A landscape with many valleys, sampled at points; each row gives a point and its height.
A ball rolls from a point to the lowest of its 2 nearest points, and stops where none of them is lower. Distance is the straight distance between rows; heights are no part of it.
zote: [-11  -8 -10 -18  16 -22   4  21  -4   4  -1  20  19  14 -14  -6  -8  -4
   1  35   1  -8 -13  -5   0  -8  -7  -3   1   3  -1  -6]  h=287
Luzin: [  6   5   2  -6  -5  12   7 -10   9  11  16 -19   6 -13  15  16  -8  -3
   9 -14   5  -9   6   2  24   2 -13   7 -10   6  -1   3]  h=132
nunev: [ -7 -16  -3  13  14  10  -8  -3   9   4  17  -6  -9 -27   6  10  13  10
  -9  -5   8  18   0  -9 -15   4   5 -23   2  -1 -24  14]  h=130
Nol: [-10   6  -2  -4  37 -14  12  34 -12  20 -10  16  22   8   5 -11 -17   0
  -9   5  21 -21  -2   5  10 -24 -19  23  21  -1   6 -25]  h=579
Bak: [-13   2 -11  -4  23   7  -8  -6   0 -17  -8 -13 -22 -20   4   8   3   4
  17   4 -11  21  14  15  -7  -6  13 -10   4  -5 -16   9]  h=488
zag: [ 20   0   8  28  -4  23  -2  -1 -15 -13  22  -5 -16   3 -14  -1   5   9
  -7  -6 -14   8 -22 -12 -15  26  11   1  11 -10   6   1]  h=56
Mora: [  9  12  12 -16  -8 -21  11  -5  10   0  19  -1  12  -1  19 -12 -17  -4
  18   7   9 -12  26  -6  28  -5 -14   0  -4  14  16 -11]  h=151
desa: [  1  16  -3   8 -19   9 -12 -18  13  -9  -1   5 -10   0  15   1   6  -2
  -1 -21 -29  12  16  -1  -6   6  16  -2   3   1   8  -1]  h=306
vig: [ 14  20   7  12 -24  -7  -7  -7   3 -20 -15   4   6  11 -28  15   9  -2
  10  -7 -14 -21  -8   1  -7  15  -1   2 -12 -10  17  -6]  h=574
pabe: [-15 -20 -12  -4  11 -11 -12  -2 -11  16 -34   8  -3  10  10 -12  -8   0
 -18  13  11  -3  10  13 -15 -13 -17  16   4  -4   0  -8]  h=565
tizo: [-12  -2 -14  -5  38 -21   9  23 -11  15 -10  10  19  15  -2   0 -11  -6
  -2   6  21 -28  -7   1   9 -30 -28   8  27  -2 -13  -9]  h=595
Gik: [ 16 -20  11   7  -6  16   0   1   4  -1  20 -10   4 -18 -15   8  10 -10
   2   1   9  -6 -25 -10  13   7   1 -16 -12  -2 -14  14]  h=309
kuges: [ 12  -8   6 -14  10  -7 -23  -6 -14  12  -3  -4   1 -20   8   9   1  -5
   3   8  -1   5  -5  17  -1   2   3 -16  -8   4   2   9]  h=389
luzek: [ -5   1  -9  11  12   6  17  13  -1 -11   9  -5  -4 -16 -16 -13   0  -1
   3  12   8   0  -1   8  -4  -4 -18  -5  -4  11 -26  15]  h=667
kuvuk: [-11  19   3 -18  -1  -7  11  16   0   6   0  40 -18  31 -11   4  -5   5
  -1   1 -18   8   8  11  -2 -10  34  25  10  -6   6 -10]  h=227
Keval: [  6   1  17  13 -27  15  -8  -3   9  -5  -5 -22  24 -11  18   6  -3 -13
   3 -26  37  -7  -2   2  17  -6   2  -9   3  -3  -9  -4]  h=308
nunu: [ -2  11 -10  18   0  13  26  13  -7  -4  14 -13   1 -14   2 -19  -7   4
  -2   3  20  -4  -3  -1   2   9 -19   6   7   8 -14   7]  h=681
Pafoz: [-14   8  -7  17   3   4  19   6 -10 -10  16   6 -12   3 -21  -2  -1  11
  -3   3 -25  17  -4 -12   4  16  14  -1  -1   3 -18   3]  h=231
Tafu: [  5 -11  16  26   3  16  15   8  -4  -7  24 -22   3 -21  16   1   2  -6
  13  -4  34   5 -17 -22  -4  14  -1  -5   2  -4 -17   3]  h=377
kitat: [ -2   5  -7  17 -14  27  -5 -11   8  -2  15  -3 -13  -8  17   1   4   3
 -11 -24 -19  17   5 -11 -12  10  14   1  10   2   1   2]  h=263
Tun: [-10  14 -18  16   0  11  11  11   2 -17  -3  -9  11  -1 -17  -6 -17 -17
  12  -1   6  -9   7   9   4  -6 -16  17   3 -13 -10  -1]  h=497
gisa: [  4   8   1 -10   0  -1 -13   3 -23   3 -13   4  -5  -5 -11   3  -3  -4
  -4  17  -9  -3  -4  24  -3   2   3   0  -7   1  12   9]  h=427
zofe: [ -9 -17  11  22   3  10  10   4  10   1  17 -15   1 -19  23  -1  11   9
  -2   5  45   8 -13 -19 -11   8  -6 -11  -2   8 -23  11]  h=405
veri: [  6   8   2 -17  13  -1   4 -19   7  13  17 -27  -1 -20  23  21  -4   5
  14  -4   2  -2   2  -1  28  -6  -5  -4 -11  14   8   0]  h=193
sagid: [ 13  -6   8  11 -12  20 -20 -14  10   9  -7 -28  17 -11   3  17  -4  -8
  -5 -16  31  -6 -14  14   9   5  -4   0  -6   0   1   9]  h=271
vavav: [ -3 -21  -1  -8   9  -8  -5   1  -3  25   0   6   0   0   5  -7  -7 -11
 -16  14  25 -17  -1  14   3 -14 -23  -2 -13   6 -17   5]  h=561
mupo: [ 15  11  16 -20 -18   5 -17 -24  24   7   7 -10 -10  -4  25  12  15  14
   5 -30 -18  11   1  -7   7   7   0 -12   7  21  21  -6]  h=298
Pabal: [ 30   7  -6 -13 -13  -5 -23 -16  10  -1 -12 -11   0 -12   8  13  12   8
 -11 -34 -13  14 -20   3  -1   8  10 -27  26  10  13  -7]  h=774
Rase: [ -8 -28 -14  28   5  13   6   2  -2  -5  -9 -13  -3   2 -20  -3  10  13
 -18   6  24  -6  -3  -6 -19  -5 -22  -5  -4  -2 -20   8]  h=307
veg: [ 20   3  18  21 -10  14  -3  -8  -4  -9  25  -3  -8   6  -4   7  10  11
  -6 -30 -30  13 -19 -19   2  28  21   1   9  -5  -2  -3]  h=131
ref: [  6  -9  18 -18   4 -24 -10  -1  -8  18   2  20   1   8  25 -16  -3  -2
   5   9   1  -1  21 -12   7   5 -14  18  -9   6  29 -20]  h=155
dadu: [  7  36   9  -7  -7 -13  -6 -15   6 -14 -11  -5 -12   5   4  13  -1   5
  24 -17 -29  -9   9   1   6  11  -1   4  -8   6  18 -11]  h=547
soz: [  9   1  11 -10  16   4   6   3 -13   6 -15  17 -15   1   7  -1 -10 -16
  -2   9  -7  22  21  18 -15 -22  34  -6  10  -8  -3  10]  h=370
miz: [-16  -9 -23   0  19  -7  16  19   6  -6  -5   1  20  14 -26 -11   3   2
  -4  30  11 -13 -16  -8  -5 -17 -22  -4   5   4 -16   2]  h=325
pab: [-14 -10  -6  -6  12 -14   0  -3 -12  21 -15   4   0  -2   5  -2 -11   1
 -14  19  21 -12  11  19  -2  -4 -19  11  -9   6  -5  -1]  h=543
Kiso: [-11   2 -14   1 -15   6   9   2   1  -3 -14  14  -7   6 -13 -18   1   5
 -19  15 -11  10  12   7 -14 -11  11   0  11   3   1   9]  h=725
pibim: [ -5 -12  -3 -17   6  -1   0  24 -23  -2 -26  17 -15  23 -12 -20   1   3
   1  20   5   5   1   5 -16 -28  27   0   0 -15   5   9]  h=431
lirol: [ -9  20   4 -15  14   2  -5  -7  -5   5   2   8 -31   8  11  13  -1   9
  10  -9 -37   6  22   8   6  -3  11  21 -11  -2  20  -7]  h=425
rav: [  8  16  -8   5  -4  12  -2   1   0 -17  11  -3  -5  -8 -23   2   3  -6
   8  -7 -28   1 -13  12   8  15  -1   5   4   4   2   7]  h=337
lig: [-17 -18 -11  -8  19  -2  -6  -7 -10  15  -8   8 -15 -14  -1  19   2   1
 -11   3   2   0  15   8 -17 -12  -1  -7  -2  -6 -22   7]  h=473
vobe: [ -2   7  -1   1   9   5 -21  -9   4 -12 -10  -6 -11 -21  12  -3  -2   4
   4   2  -6  32  22  10 -14  -4  17 -19  13   7  -6   4]  h=506
Nerop: [  3  32   5  -9  -4   2  12   3   6  -7  -4  24 -20  19  -9   4  -6   8
   5  -6 -26   7   7  24   6  -7  42  16  15  -1   5   4]  h=182
nuzuk: [  9 -20   4  10  -4   5   1   2  -2   2  11 -15  18  -4 -18   9   1 -16
  -1   6  26 -24  -8  -5   9  -6  -1 -13 -22 -14  -9   7]  h=350
Fusun: [ -4   7   5  -3  25 -18   9  29 -12  16 -14  18  17   7   7 -13 -20  -2
   0   8  17  -8   5   6  11  -8 -14  28   1   3  23 -25]  h=564
dotim: [  5  -2  12 -22  -8 -18   2  -7  12  12  15  14  10   9  18 -14 -10  -3
  10   6   1  -7  18  -5  14   3 -22  12  -8  13  18 -13]  h=109
redon: [ -7  -3   3   2 -12 -12   3 -10   2  -6  17   2   3   0   7  -1   2  -1
   9  -2 -15  10  -5 -23  11  17   5 -16 -13   3 -16  -7]  h=194
fak: [ 17   3   0   0   6  11  -5 -16  -7   2   1   0   2   1  -8  21   3   0
 -16 -18 -32  16  -1  11  -2   0  32 -14   9  -5   1  12]  h=758
kem: [ -7  -1 -12   2 -10   1  -7   8  16  -8   1  18  10  24 -18   4   6 -11
   1 -10 -17 -16   1   0 -12   6 -13  28  -8 -25  12  -8]  h=236
diz: [ -4  -3   9 -21  23 -12   9  -6 -12   4   3  20 -32   0   3 -10 -11   3
  -1  20 -12  15  35  -3   7 -14  26   6  11   3  -1  -7]  h=279
nuso: [ 23  14  27   9 -19  13  15  -2  -7  -2   1 -31   7 -18  17  10   5   5
   4 -16  28  -1 -30 -12   9  19  -2   4  18  11   3   2]  h=244
mev: [  8   4  18   7 -31  23   7  -3  12  -2  18  -4  -3  -6  19   0   9  -3
   9 -20   1   8 -17 -21   7  22 -10  10   2   6   1  -5]  h=167
nug: [ -8   5 -12   5 -18   1   1 -10   8  -2 -15   4  -1   1   2 -19  -8   2
 -11  14   5   2  14  21  -7   4 -13  10   3  16  10   3]  h=713
rudif: [ -8   8  -6  -3  26 -11  18   5   6 -12  10  -4 -10 -24  -8  -7  -6  -5
  17  16  -1  -1   7  11   7  -2  -8  -5  -6  11 -21  13]  h=654
Zoku: [ -2 -14 -15   5  -9   9 -13   8  -1   1 -10   8   8  26 -29   3   5 -11
 -12  10  -5 -25  -5   2 -14  -9   1  14 -14 -17  22   0]  h=295
Geb: [  0 -27  -6  30   2  24   8   6 -11  -1   5  -7 -14   1 -30  -2  10  14
 -19  12   8  -4  -7 -15 -24   3  -7  -5   0  -9  -9   8]  h=238
Tupa: [  4 -31  -5   3 -11   9 -13  -1  -3   3   8   2   7   9 -13   4  13  -7
 -16   5  -2  -1  -1 -16  -9 -11  15 -29 -16 -13  -6  10]  h=148
Zape: [-21   9 -13  -5   8 -15  17  -2  -7  16 -13  -1  -2   3  -2   7 -19   6
   2  17   9 -10  22  10   7  -7 -18  20  -3   8   6  -8]  h=519
reb: [  3   2   2   8 -35   8  -3  -9  14  -2   5   7  10   6   2  -4   8  -4
  -2 -14  -5  -7  -7  -6  -2  15  -8   5  -9   0   5   0]  h=108
zik: [-10  13  -4  -9  -2  -9  -8  26   0  -8 -22  20  16  31  -9  -6   6  -6
   9  19  -3  -8 -16   7 -10  -3   1  25   1  -9  30 -18]  h=322
mig: [ -4  17  11  -9  15 -20  10  13 -18  15  -7   8   6  -4   5  -1 -17   0
   8  15  13  -7  20  12  13   0 -13  20  -4  15  24 -18]  h=545
Ras: [ 10   6   2   6  -8  13   9  -6  -3  -1   2  17   1  16 -21  10   2  -4
 -18  -4 -31   7   4   9  -6  -6  31  -8   2  -7   4  16]  h=748
kavam: [-28   8 -17 -16   3 -13  18   6  -4   5 -15  12  -9  12 -16   8 -12  12
   7  24   4   1  11   7   1  -4  -3  19   7   7   2 -10]  h=500
Fopad: [-16  20  -6 -12 -10  -3   4  15   9  -3   3  33  -7  22 -24   5   6  -4
  -2  10 -18  -3   1  18  -7   1   6  20   3   5  13  -8]  h=265
pokog: [ 20  -3   2   3   6   3  -8 -11  -5   0   4 -12   6 -10 -11  15  11   8
 -13 -16 -17  23 -16  -3  -1   6  31 -32  12  -3  -4  11]  h=765
natas: [ -7   7   4   4 -27   4  14  -5  28   4  12   2  17  17   6  -3   5   1
   7 -22   1 -12   5 -13   5  13 -19  16  -8  -1  11  -4]  h=153
Dut: [-23   3 -12  -6   9   5  -2  -3  -9 -17 -14  -1 -27  -3  -4   3  -9  -2
  17   6  -8  18  13  10  -7  -9  19   8   0 -14 -18   5]  h=471
nis: [ 13 -20  -3  20  20  27  -3  -1   6   4  14 -30  -5 -25  -9   8  13   9
  -8  -7  32   0 -26   8  -6   6  -9  -6   2   6 -17  17]  h=237
relu: [-14 -18 -23   4  -7   6   5   0   0  -1 -18  12   4  26 -36   6   6   7
 -19  11  -8 -12  -6  -7 -17 -12  -2  16  11 -15   1  -2]  h=352
Regid: [ 16 -14   1   0 -18   2 -18   2 -15  -2  -2  -1   3  14 -21   3   9 -12
  -7   3 -14 -12  -3 -10  -4  -5  16 -23 -18  -7  10   8]  h=211
tiras: [-12 -18 -15  10  30 -15  14  18  10 -11 -11  -4  12  12 -23  -6  10   6
  -5  20  28 -24  -7  -3 -10 -25 -19 -10  -8  -1 -25  15]  h=364
Nofe: [  9  -9   6   0   5  13  -8  -2  21   9   9 -27   6 -30  24  13  11  -1
   4  -6  32  12 -26   9  22   3   0 -10  12  18  -9  12]  h=324
mil: [ -5  13  -6 -16  19   2 -10 -10  -7   1   8  -8 -20  -8  14  10  -9  -8
  18  -3 -26   3  11   6  11   1  -2  11 -11   2   3  -2]  h=392
Miv: [ -1  22   5 -17  -5  -8   8  -2  -9  -8 -11  12 -19   2 -10   0  -7  11
   8  14 -19  18  10  20   4  -4  31  -1  14   3   8   4]  h=120
gupo: [  6   0   8  -6   4   0   8  10  -9 -12 -18  18  -8  21  -5 -11  -4 -16
  -1  12  -7  17  11   7 -11 -26  38 -14   2 -14  -7  12]  h=402
rofe: [ -7 -20   0   0  18 -24 -13  -4   3  -4 -15  -3  19   2  22 -20  -2  -7
   0  26  27   1   4   4 -12 -11  -8 -17 -13  -1 -10   1]  h=549
Romel: [  3   6  16 -13 -18 -26  -2 -11   6  -8   6  11   9  11   7   0  -4  -1
  15  -9 -21   2   3 -22  12  16  -6 -12 -13   4  -4 -14]  h=212
zutat: [-17   4 -19   9  -1   8   7  10  -1 -17 -19  -6  -4   9 -27  -3  -6  -7
  10  13  10  -5   1  13  -6  -7  -6  18  -2 -13 -10   1]  h=475
fut: [ -9 -28  -6  16   0   9   0  -3   2  -2  17   5  -2 -10  -5  -1  12   0
 -11   2   3  11  -7 -23 -13   4   8 -23  -9  -9 -28   8]  h=69
bik: [ 29   6   5   1  -8   4  -7 -16   3   4   2 -11   3  -5   7  16  15  12
 -16 -35 -17  21 -23 -11  -2  11  23 -26  28   3   7  -2]  h=771
kar: [-18 -26 -12   2  12 -15   4  -3  10   3  10   4   5  -7   0  -1   2  -9
   1  13   1  -3  -3 -18  -5  -1  -5 -14 -15 -12 -30   4]  h=128
sudi: [-17 -23 -15   2  26 -12   3   8 -10  -5 -18  -3  -2   5 -18   8   8   0
  -3  20  17 -14  -2   2 -14 -16  -7  -1 -16 -17 -17  10]  h=411
Mam: [  2  17   9  -6  -9  -9 -16  15 -14  -7 -17  28 -15  12   1  -1   6  -9
  11  -9 -24  -2   2  10  -9   5  11  15  -7 -13  23  -7]  h=320
zanim: [  3  -7  -7  19  11  30 -11  -2  -1   3  21 -15 -13 -19  10   8   5  13
 -12 -18   1  27  -7 -13 -16  12  15  -8  20  -3 -12   9]  h=196
fada: [ -4  15   4  18   3  11  12  -6  -5  -4  23   1 -13   5 -12   7   2  16
 -10 -17 -41  16  -3  -8   9  17  23   9   6   4  -6   3]  h=190
Nisup: [  8  -7   6   2  10  18 -11   8  10   6  11 -30  -6 -25  28  12  15   8
   5  -9  31  28 -30  -9   7  17  -1  -6  24  13  -4  10]  h=280
Tev: [-24   3  -5 -22  10 -19   9  10  -7  13 -19  23 -12  19   3  -2 -10  15
   9  19  -5   6   8  -5  -1  -5   8  30  11  -1  20 -18]  h=485
zire: [-14  -4 -13 -11   1   7   2  13  -9 -15 -25   8 -26  12 -22  -7  -2   5
   8  12  11   5   3  18 -16 -20  13   5   1 -17 -16  12]  h=453
toru: [ 20  25  13  -8 -15  -8  -6 -19  17 -15  -6  -8 -13  -3  -1   9  12  17
  -1 -42 -30  -2 -19 -14  -3  22   2 -12   9  12  -1 -11]  h=562
bifum: [ 21  28  18 -16 -16 -22  -3 -21   3  -4 -12  10  -6   4   0  11   4  16
  -6 -30 -35  -1   0  -4  -5   9  14 -20   6   7   2  -7]  h=557
Vado: [-13 -15 -24   8 -13   8  12   1   8   4  -3  12  10  21 -21  -8   7   9
 -22   7  -3 -12 -11 -14 -10   1 -20  13   7   1  -1   0]  h=390
zitef: [  3  11  11 -14  -1 -32  -2   3 -10  -6   2  23   6  12   3  -2 -10  -9
  14  10 -22  -2   3 -11   8   8  -2  -8 -11   2   5 -15]  h=229
Buvip: [  2  12   5 -11   3 -17  -2  12   5   5  -5   9  37  23  18 -12  -4  -4
   9 -10   5 -18   2   4   0  -2 -20  23   1 -12  25 -12]  h=369
rom: [  4   2 -12  -9  16   6  -7 -11   3  -2  16 -15 -10 -12  -1   9   0  -3
   8 -13 -30  10  -5   9  17  10   2   0   4   3  -5   5]  h=365
tegiv: [  0  13  -2   1 -18   2 -16  -5  -2 -12 -12  16  -4   8   3   2   7 -10
   2 -10 -26   1  10  13 -13   1  12  12  -2 -11  14   0]  h=342
kiled: [ 26  -9   4  10 -22  19 -14  -2  -5 -11   9 -11  -2  -1 -28   3  11  -6
  -1  -6  -6 -13 -21 -10   4   7   5 -21 -10   0   8  11]  h=264
moro: [ 19   8  23 -29  -3  -8 -21 -20   6  15   8  -2 -12  -4  27  14   4   6
  14 -18 -17   1  10  -1   9   8  -5  -6  -8  13  23  -9]  h=281
Fisip: [ -2  -5  -5  13 -10  10  24   7   8   0  25  -6  24  -1 -11   0 -10  -5
   0 -19  11 -17   3 -13  17  -4 -13  13   1 -17  -8  -7]  h=233
dena: [ 24   8  -6   8 -14  17 -17   4  -3 -20  -5 -20   1  -5 -27  -4   7 -11
   4  -2  -8 -13 -21  10   4   5  -2 -10  -5   2  11  12]  h=300
vurez: [  6  -6  14 -20   9 -18  -8 -11 -18  13   4  24 -16  -9  11 -10  -6   0
  -4  18 -10   7  31  -2   3   5   4   6   3   9  20  -7]  h=219
gino: [ -4  -1   3  -2 -10 -10   9  -1   4   9   6 -11  30   1  20 -13 -18  -3
  -7  -9  28 -15  16   9  23 -13  -8   1  -1  -1  -7  -3]  h=354
tam: [ 11   5   8  -9  -8  -8 -10  12 -11   6  -1   9  13   5  -6  -3  -6 -16
  -3   4   3 -18  -6  13   2   2 -14   3 -16   3  16   0]  h=415
tofon: [  0  35  18 -12  -7 -25  -2 -12   4  -6 -11  11 -13  19   1  14  10  15
  11 -19 -38  -5  18  -1  -2  13   9  -1  -6   4  18 -12]  h=552
vusis: [-19   5   1 -14   7  -6   3  -3  -9  12 -17  19 -24  14  16   5  -5  11
   3  -1 -19   6  26  -1  -4  -7  14  29  -4  -9  23 -16]  h=460
sigo: [ -5  -9  -2 -14   6 -21  -1  15 -14  -7   0  21   4  10  -9  -9  -4 -10
   3  29 -13   5  -3  -7   1  -5   3 -10  -7  -6  -2  -2]  h=260
did: [ -7  -2 -10   7 -15   9  -2 -14  11   6  -2  -7  -3 -14  14 -17  -8   4
 -15   4  11   6  11   9  -5   5 -19   0   3  23  -7  -1]  h=704
movos: [ 18   9  20 -22  16 -13 -11 -13  -8  16   8  -9  -8 -15  28   9  -6   4
  19  -6  -2  -4  11   1  21  -1 -10   2 -18  14  28 -11]  h=250
tudek: [-10  -5  -2  -7  31 -29  12   2   3   5   6   2  -4 -11  20 -16 -13 -13
   8  21  19 -11  24   0   9 -17 -16   4  -3   3  -7  -7]  h=628
vir: [-10  24   8 -10  -7 -10  -2  24  -4  -2 -11  27  -3  16 -12   8   3  -6
  11   6 -11  -6  -2  14  -6   7   3  22  -6  -2  27 -14]  h=293
Sab: [ -8 -13   0   2  -1 -17   6  -3  12  -4  15   0  13  -8  14  -9  -2 -12
  13  12   5   1  -6 -17   9   5  -2 -20 -14  -4 -21   2]  h=164
migo: [ -9  -8  -3   5  -2  -3 -20  -8   5 -13  -7   2   1 -10  16 -11  -1  -1
  -1  11   2  22  17  -4 -16  -4   9 -30   4   0 -11   1]  h=520
Bop: [  8  -9  -3  30 -13  26   6   1 -14  -7   9  -2  -9   0 -19  -7   9  10
 -21  -1  -6   9  -8 -12 -23  12  10  -1   6 -10   1  10]  h=150
Bebag: [  5  -1   4  -6  -1   0 -15  18 -28   1 -27   9 -16   7  -7 -13   0  -7
  -4  18  -1   0   0  16 -13 -14  19  -3 -10  -6  20  10]  h=462
Sedov: [  1   8  -6  16  -9  21  10  -2   1   3  15 -18  -7 -17  17 -16  -5   8
  -5  -1  12   7  -3   5  -5  15 -17   9   7  19  -4   6]  h=693
bigi: [ 11 -11   9 -11   3   1 -22  -9  12   8   9 -13  -1 -31  15   5   7  -6
   6   4  14  11 -14   8   8   3   1 -24  -1  15 -11  12]  h=357
Gol: [ -2  31   4  -3  -3 -14   1  -1  -1 -14  -8  -3  -5   6  14  -3 -16  -9
  28   1 -13  -5  21   5  11   0  -8  14 -11  -1  22 -14]  h=536
falo: [ -2 -21  -3  -1  -6  -8 -18  -3   3  -8 -14   1  14   4   9 -26   5  -4
  -7  23  12   5   3  -1 -15 -11  -4 -24  -9   0  -3   6]  h=535
Tadi: [ -8   0  -8   3 -10   2  16   7  23   6  15  10  28  20 -14   3  -2  -1
   1 -17   0 -18   3 -10   3   5 -23  22  -2 -10   7 -10]  h=188
femiz: [ 16 -11  -4  15  -7  22 -23 -15   2   3  -6 -25   7 -18  -8  12  11   7
  -7 -11   7   8 -19  13  -4  14   2 -10   5   0   9   9]  h=205
Zabod: [-23 -21  -9  -5  31 -20   2   9 -19   6 -20  11 -15  -2   1   6  11   5
   3  16  11  -1   4   0 -20 -15   1   0 -10 -17 -20   4]  h=443
kilum: [ 19 -18  -1  13   5  29 -21   1   4   1   3 -29  -2 -19  -5   3  24  13
 -16  -8  25  17 -30   7  -6   9   2 -20   7   8   3  16]  h=87
dozab: [ -9   2   2 -11  15  -1  10 -14  -2   9  -9   9 -19   5  17   4 -15   1
  -4   7 -16  23  38   0  -5 -19  32  -2  11   3  -2  -2]  h=323
delo: [ 15   2  16  -1 -22  12  -1  -8   6   1   8 -20  -1 -17  15  12  11   6
   6 -17   2  11 -24 -15  13  20  -2  -8   9  14   0   1]  h=204
Nepe: [-14 -12 -14  -3   2  11 -11 -15  -3  17   1   0 -12 -13   1  18  -7  -4
  -7  -7  -6  -1  10   3  -6  -2  -6   5  -1  -4 -14   1]  h=496
bili: [ 12  14  14  -4 -18 -12  13 -14  14  -5   8 -12   4 -10  25  -7 -10   2
  19  -3   5  -4  10 -17  24   3 -12 -17  -3  21   4 -12]  h=192
Repi: [  5  -5   8   6 -10  25  16  -3   9  12  23 -18  11 -15   3  10  -2  -4
   0 -29  19 -12   0  -3  25  -1  -9  16   2   0  -9   2]  h=200
Norar: [ -4  -4  -3  -7   3 -13  -6  -1   4  10  -6  -5  35  14  28 -19 -17  -9
  -1  -9  16 -16  11   4   9 -10 -16  15   1  -8   9 -11]  h=376
favib: [ -8 -26  -5  15   1   9   4   2   8   3  -5 -14   9   5  -6 -14  12  12
 -26  10  37 -12  -9  -1  -7  -6 -13 -17 -17  11 -15  15]  h=361
mem: [ -9 -21   7  19  -1   9  11   1  12  10   2 -15  14 -10  13  -2   5   2
 -16   2  47  -4 -10  -4   3  -3 -11 -10 -10   6 -25   9]  h=396
tokib: [ -6  -3 -13  12  -9  17  18  -6  -1   4   1  20  -7  11 -10  -3   0  -2
 -24  -7 -21  14  14  -4 -14  -9  17   2  14  -5 -13   5]  h=736
sot: [ -7 -13 -17  14 -11   8  16   6   3  -1   8   3  10   9  -4 -23   2   9
 -14   8  -1   5 -14 -24 -11  11 -17   8   8   1  -5   0]  h=416
nemev: [-13  -4 -12  -3  35 -33  19  13   0   7   1   6  10   1   6 -11  -9  -7
   3  11  25 -25   9   6  10 -29 -25   0  16  -4 -26  -1]  h=611
malav: [  5   7   9  11 -28   3   9   2   8  -4  -2 -12  34   6  12 -17  -8  -3
  -5 -23  29 -15   5   5  23  -8  -4   3   7  -6  -1  -1]  h=332
gepog: [-11  -2   3 -11  29 -22   2  -2  -6   1   5   3 -18 -20  14  -5  -7  -8
  16  26  -1   2  19   0   3  -6  -1  -5  -9   4  -6  -2]  h=641
Gadub: [  5  -1  -4   2 -11  -3   1  12  -4   0   1  -4  24   6 -16  -9  -6 -10
  -4  14  15 -15  -7   8   7  -7 -13 -11 -16   2   1   9]  h=388
Beno: [-10  15  -7  -3  11 -10  -1  21   1  -6 -15   8  37  29  -6  -5  -8  -5
   7   6   3 -13 -11   3  -5  -8 -11  26   3 -13  21 -13]  h=348
vone: [ 16  -6  10  -4  -4  13  -8  -9  10   1   8 -30  -5 -15  20  25  17   9
   7 -23  10  22 -32 -24  17  24  10  -7  19   8   4  -8]  h=232
vovez: [ 27  15  11   8 -21   2  -9 -15  11 -13  -5  -1  -1   3 -19  17  20  12
   2 -29 -26 -14 -18  -2  -8  24   4  -7   5  -6  14  -2]  h=566
Zunok: [ -9  26  -7   2   4  -1   8   8  -5 -13   0 -12   5  -5   2  -1 -19 -16
  22  -2  -1  -8  17  13  15  -9 -10  14  -4  -3   2  -5]  h=517
foli: [ 19 -17  20  23  -7  25   5   5  -6  -6  23 -22  -2 -15  -3   3   6   0
   7  -1  20   4 -30 -19   1  21   2  -9   1  -9  -8   3]  h=347

Where does a ball stop that starts at each point below?
Vado => reb
nunu => fut
Norar => kilum
Buvip => Miv
kuges => reb
gupo => dotim
Nepe => fut
